Points, in no order, along strands that fork, close into loops and pass close to each other.
Points whose rows are less than 50.7 apart are linked; no others are. Some points are linked to none.
j204: [ 31, -12, -32,  -6, -19, -18, -16,  -8,   1, -19,  -9, -23,  20, -35,  -7,
  -1,   0,  -9,  -1,  18]
j540: [ 13,  21, -10, -17,  -7, -17,  -7,  11,   7, -29, -17,   9,  31, -30,  -9,
   1,  11,  -4, -24, -15]
j463: [ -2, -13,  22, -13,  -3,  18,  15,  23,  -8, -10,  11, -20,  -6,  11,  13,
  37,  32, -13,  37,  37]
j760: [-24,   6,  12,  -1,  12,  10, -13, -13, -19,  -5,  28,   7,  -8,  -6, -13,
 -19, -22, -13,  57,   1]
j758: [ -4,   4, -25,   3,   2,  13, -31, -30,   6,   9, -31, -10,  -5,   4,   2,
 -25,  -3,  15,  19,  20]
j355: [ -7,  -1, -20, -24,   5,   3, -25,  -7, -12, -20,  -8,  15,   5, -27,  19,
 -15,  -4,   3,   7,   4]
j863: [-10, -12,  25, -15,  -2,   5,   0,  28,  -3, -25,  14, -17,  -5,   3,  -9,
  32,  31, -36,  34,  29]
j634: [ 14,  29,  21,   1,  -8, -14,  11,  12,  14,  -3,   0,  28,  33,   6, -17,
   5,  15,   7, -36, -22]
j154: [-18, -29,  24,  16,  -2,  19,  -4,   5, -23,   4, -12, -16,   1,  24,  12,
  38,  39,  17,  31,  29]
j190: [ -5, -33,   7,  12,   1,  -7,   5,   5, -14,   3,  27,  -6, -17,  23, -18,
  15,  13, -29,   6,  10]
j223: [  2, -13,   3,  27,   5,  -7,  -7, -18,  -3,  11,  11,  21,  10,  27, -32,
  -1,   7, -13, -18,  -3]
j937: [  2,  -3,  10,  -3, -12, -12,   8,  14,  -1, -16,  32,   9,   1,  35,   3,
  25,  53, -14, -15,  -1]
j737: [ -2,  -8,   7,   9,  12,   8,   0,   3, -10,  12,  29,   3, -24,   2, -11,
  -8, -36, -12,  16,  12]
j41: [-10,   0,  -2,   4,   8,   8,   8,   4,   5,  28, -16,  -9, -13,  -2,  25,
  -3, -33,  20, -14,   6]
j49: [-13, -17,  29,   1,   1,  21,  -3,  15, -23,  -8,  -8, -19,   1,  18,   3,
  37,  39,   8,  44,  39]
j104: [  2,  16,  -8,  -4,  -2,   3,  18,   6,  18,  13, -23, -13,  -6, -19,  27,
  -4, -27,  21, -18,   3]
j839: [-13,  -9,  -8,  17,  16,   0, -18, -27,  -4,  13,  -6,   2, -18,  28, -24,
 -11,  20,   1,   3,  -5]
j713: [-29,  15,   8,  10,  -7,   1,  -2,   6,   2,  -6,   1,  13, -21,  23,  15,
   8,  11,  12,  12,  -6]
j274: [ 13,   2,  -4,  -4,   5,   8,  13,  -3,   3,   3,  13,  20,  -7,  -8,  -1,
   0, -21,  -4, -18, -13]
j493: [-13,  33,  16, -13,  -3, -10,  19,  17,   3, -16,  27,  24, -10,   5,   6,
  11,   9,  -1,  -7, -27]
j6: [ 30,  -9, -10,  -2,  14,  -3,  -4,  -8,  13,   8,  -8,   0,  21, -16, -10,
 -11, -26,   4, -38,   0]
j416: [  1,  -6,  -2, -11,  10,  21,  -5, -21,  -6,  -4,  20,  25,  -7,   6,   6,
 -14, -28,  -1,  34,  14]
j836: [-10,  -2, -16,  -8,  28,  17, -16,  -5, -23,   9,   0,   5,  -7,  -5,   4,
 -17, -30,  20,   7,  20]
j541: [ 21,  23,  -3, -28,   6,   5,  22,  19,  10, -11, -24, -10,   3, -39,  23,
  -8, -10,  14, -21, -25]
j48: [-12,  21, -13, -15,  13,  -6,  -9,   1,   7, -20,  -4,  32,   1, -10,  -6,
   1,   5,   2,  -8, -12]
j186: [ 16,  13, -28, -15, -18, -19,   4,  16,   4, -21, -19, -27,   6, -49,   7,
   9,   5,   6,  -2,   1]
j987: [ 22, -16, -31, -16,  -7, -10, -37, -17,   2, -23,  -9,  -7,  15, -22,  -1,
 -22,  -3,  -6,  -3,  19]
j126: [ 38,  -5, -12,  -3, -11, -18,  -1,  11,   2, -15, -17, -22,  37, -50,  -6,
   1,   5,   1, -27, -11]
j153: [ -5,  16,  21,  -2,   5,  -9,  27,  29,  -1, -11,  34,  18, -14,  -1,  -1,
  11,  -3,  -1, -10, -24]
j400: [ 45, -16,  -5, -13,   0,  -2,   6,   9,   1,  -3, -13, -12,  36, -50,   4,
 -14, -10,   5, -38, -13]
j698: [ 22,  15, -28, -11, -14,  -6,  12, -21,  33,   1, -23, -23,   5, -16,   2,
   4,  -8,  -4,   1,   3]
j318: [ 15,  12, -15, -20,  -4,   2,  14,  11,  17,  -1, -22, -10,   4, -31,  16,
  -4, -15,  10, -20,  -8]
j546: [ -1,  -9,  -4,   6,   7,   6,   8, -13,   1,  10,  16,   9, -15,  10,  -1,
   0, -19,  -8,  -4,   1]
j32: [-40,   2,  23,  14,   8,   3,  -3,   5, -18,  -4,  16,  -5, -21,   4, -16,
 -11, -11, -19,  50,   2]
j838: [ 26,   2, -30,  -7, -22, -26,  -4,  13,  -3, -25,  -9, -27,  20, -49,  -6,
   7,   6,   0, -15,   0]
j495: [  0, -18,  -5,   6, -11,  -7,  14,  -9,  15,  21,  -8, -22, -13,  24,  23,
   9,   5, -10, -16,  -6]
j510: [ 28,   0,  -1, -26,  11,  12,  12,  20,   0, -21,  -5,   8,  11, -51,  16,
 -11,  -2,   7, -21, -32]
j62: [-29,  17,  34,   2,  -8,  -7,  18,  32,  -7, -12,  26,   3, -17, -15,   4,
  13, -15, -11,  31,  -8]
j75: [-24,  -6,   6,   8,  -5,  -6,   4,  13,  -8,   2,  10,  -1, -24,  29,   8,
  16,  22,   1,   3,   2]
j150: [-30, -10,   2,  24, -12,   5, -11,  -5,  -7,  21, -23, -18, -17,  37,  16,
   1,  24,  19,   9,   6]
j145: [-35, -10,  19,  29,  -3,  24, -10, -10, -33,  14,   0,  -7, -12,  16, -10,
  -5,  10,  10,  49,   2]
j851: [ 40,  -9,  -5,  -8,  18,   6,   4,  -2,   6,   6,  -3,  -2,  25, -35,   6,
 -11, -22,   9, -39,  -8]
j567: [  9,   4,  10,  18,   0, -11,  -4,  -6,   7,  16,  -5,  29,  26,  16, -31,
   1,   1,  -6, -23,   1]
j125: [ -6,  -2,  -7,   6, -20,   1,  14, -18,  27,  25, -22, -18, -11,  10,  29,
   3,  -8,  -4,   0,  -1]
j179: [-22,   7,  -3,   7,  15,  23,  -6,  -3, -17,  10,  -6,  10,  -8,  -6,   9,
 -11, -34,  18,  18,  14]
j572: [-12,   3,  -3,  -9,  16,  15, -14, -26, -13,  -7,  25,  21,  -5,  -5,  -1,
 -15, -24,  -5,  53,  11]
j502: [ -6, -18,  16,  15,   7,   1,   0,   8, -14,   2,  32, -12, -20,   7, -28,
 -12, -28, -25,  18,   8]
j194: [-21, -20,  16,  15,  -8,   7,  -6,   2, -11,  11, -16, -19, -12,  34,  22,
  22,  39,  16,  11,  24]
j586: [-30,   2,   3,  25,  -6,  13, -22, -16,  -3,  20, -28,  -8, -16,  25,   0,
 -11,  19,  25,  19,   0]
j855: [-11,   7,  32,   4, -10, -10,  31,  34,  -4, -10,  38,   2, -21,  -3,  -2,
  15,   0, -13,   5, -17]
j23: [ -6,  21, -11, -15,  10, -18, -19,   4,   8, -29, -12,  24,  20, -22, -14,
   4,  15,   2, -19, -12]
j810: [ -9,  -4, -15,   2,  15,  20, -21, -28, -19,  22,  -1,   1, -14,  22, -13,
 -32, -11,  15,  30,   9]
j441: [ 16,  -7, -17, -19,  14,  14, -18, -23,  -2, -15,  16,  19,   5,  -4,   3,
 -19, -18, -11,   9,  12]
j33: [ 10,   1,  -3,  15,  -6, -21,  12,   0,  21,  14,  -3,  -4,   9,  20,  -7,
   5,   4,  -2, -42, -10]
j594: [ 15, -20,  13,   6, -10,  -8,  28,   5,  -3,   2,  25,   5,   2,  23,   3,
  18,  17, -17, -25, -14]
j474: [-21,   4,   6,  15,  -8,  18,   9,   1,  -5,  18,  -7,   6, -15,   5,  18,
   4, -27,  21,   5,   6]
j131: [ 14,  -9, -21,  -6,  19,   4, -12, -15,  10,  11,  -8,  -4,   0,  -5,   0,
 -15, -25,   1, -21,  10]
j665: [-13, -14,  19,  -3,  -8,   4,  17,  24, -16,  -4,  16,  -8, -13,  20,  17,
  30,  21, -10,  15,  20]
j869: [ -2,  -6, -21, -14,  28,  18, -25, -20, -23,  14,   4,  -2,  -7,  15, -11,
 -33, -25,  10,  16,  14]
j120: [ 22,  19,   5,  14,  -3, -30,  16,  13,  21,  15, -13, -13,  32,   9, -12,
   9,   5,   8, -47, -13]
j891: [ 21, -19, -27, -24,   2,   5, -37, -26,  -1, -13,  -4,   2,  14,  -5,   3,
 -28,  -3,  -4,   5,  17]
j220: [ 28,  23,  -2,   2,   2, -23,  22,  13,  24,  10, -19, -27,  30, -11,  -9,
  -1,  -4,  15, -47, -19]
j289: [ 24,  31,   4, -13, -10, -17,   5,  14,  13, -17, -17,  19,  44, -20, -17,
  -1,  15,   4, -32, -21]
j367: [  9, -22,   7,  10,  -6, -12,  21,   1,   6,  19,  10, -11,  -4,  26,   5,
  16,   0, -12, -38, -10]
j940: [-30,  24,   8,  -5,  -5,  -8,   4,   6,   7, -12,  12,  28, -18,   8,  12,
  13,  11,   4,  16, -21]
j752: [ 24,   4,   5, -27,  11,  14,  17,   6,  -5, -19,   8,  28,  15, -40,   6,
  -7, -11,  -1, -17, -35]
j501: [-41,   8,  29,  12,   0,  -5,   2,  20, -12, -11,  21,   1, -22,  -3,  -2,
   4, -14, -10,  37,  -4]
j475: [-11, -26,  19,  15,  -1,  -6,   1,  18, -10,  -9,  28, -18, -16,  10, -22,
   3,   0, -42,  17,  10]
j35: [ 14,  14,  23,   8,  -6, -16,   4,   3,  11,  16, -15,  31,  37,   4, -24,
   6,   8,   5, -33, -10]
j439: [-19,  -8,   4,  16,   7,  27, -17, -22, -22,  22,   3,   2, -17,  20, -13,
 -20,  -3,   6,  45,   3]
j421: [ 31,  -1,  -4, -21,   5,  15,  15,  -7,   2, -11,  12,  24,  16, -25,   5,
  -8, -21,  -7, -14, -20]
j544: [-12,  24, -12,  -3, -11,   1,  -7, -12,  24,  -2, -23,   7,  -8,  -2,  13,
  -4,   2,  13,  11,  -2]
j387: [  3,   1, -35,  -3,   9,   2, -22, -21,  15,   7, -26, -14,  -1,  -3,   3,
 -19, -11,   4,  -2,  22]
j596: [-22,   6, -13,  11,   2,  13, -23, -27,   4,  14, -35,  -7, -11,  12,  -2,
 -19,  12,  24,  25,   4]
j931: [ -5, -24,   7,  22,   4,  -4,  -5,  -8, -10,  10,  25,  15,  -7,  33, -36,
   8,  15, -20,  -3,   0]
j422: [-10,   5,  -5,  15, -13, -19, -12,  -8,  24,   2, -12, -14, -19,  35,   2,
   3,  40,   3, -12,  -2]
j427: [ 21,  -7,  15,   2, -12, -19,  21,  15,  -8,  -3,  25,   9,  14,  32,   3,
  21,  41, -14, -29, -11]
j198: [  3,  15,  -8,   8, -30,   0,  18, -11,  28,  19, -29, -28,   2,  -3,  30,
   5, -13,   7,   9,   0]

A piece is all that can be reached along the links. How many separate loops has the piece of each point below (a circle has one, a figure eight two, a Y none), and how many tips (points with one link)?
j198 => loops 0, tips 3
j153 => loops 1, tips 2
j439 => loops 0, tips 2

A fork is a point with three links, a tip a point with one. Leave the first point through the second and follow the links. Name the first fork or tip that comes.
j572 / j760 => j463
j567 / j35 => j48
j855 / j62 => j838
j421 / j752 => j145
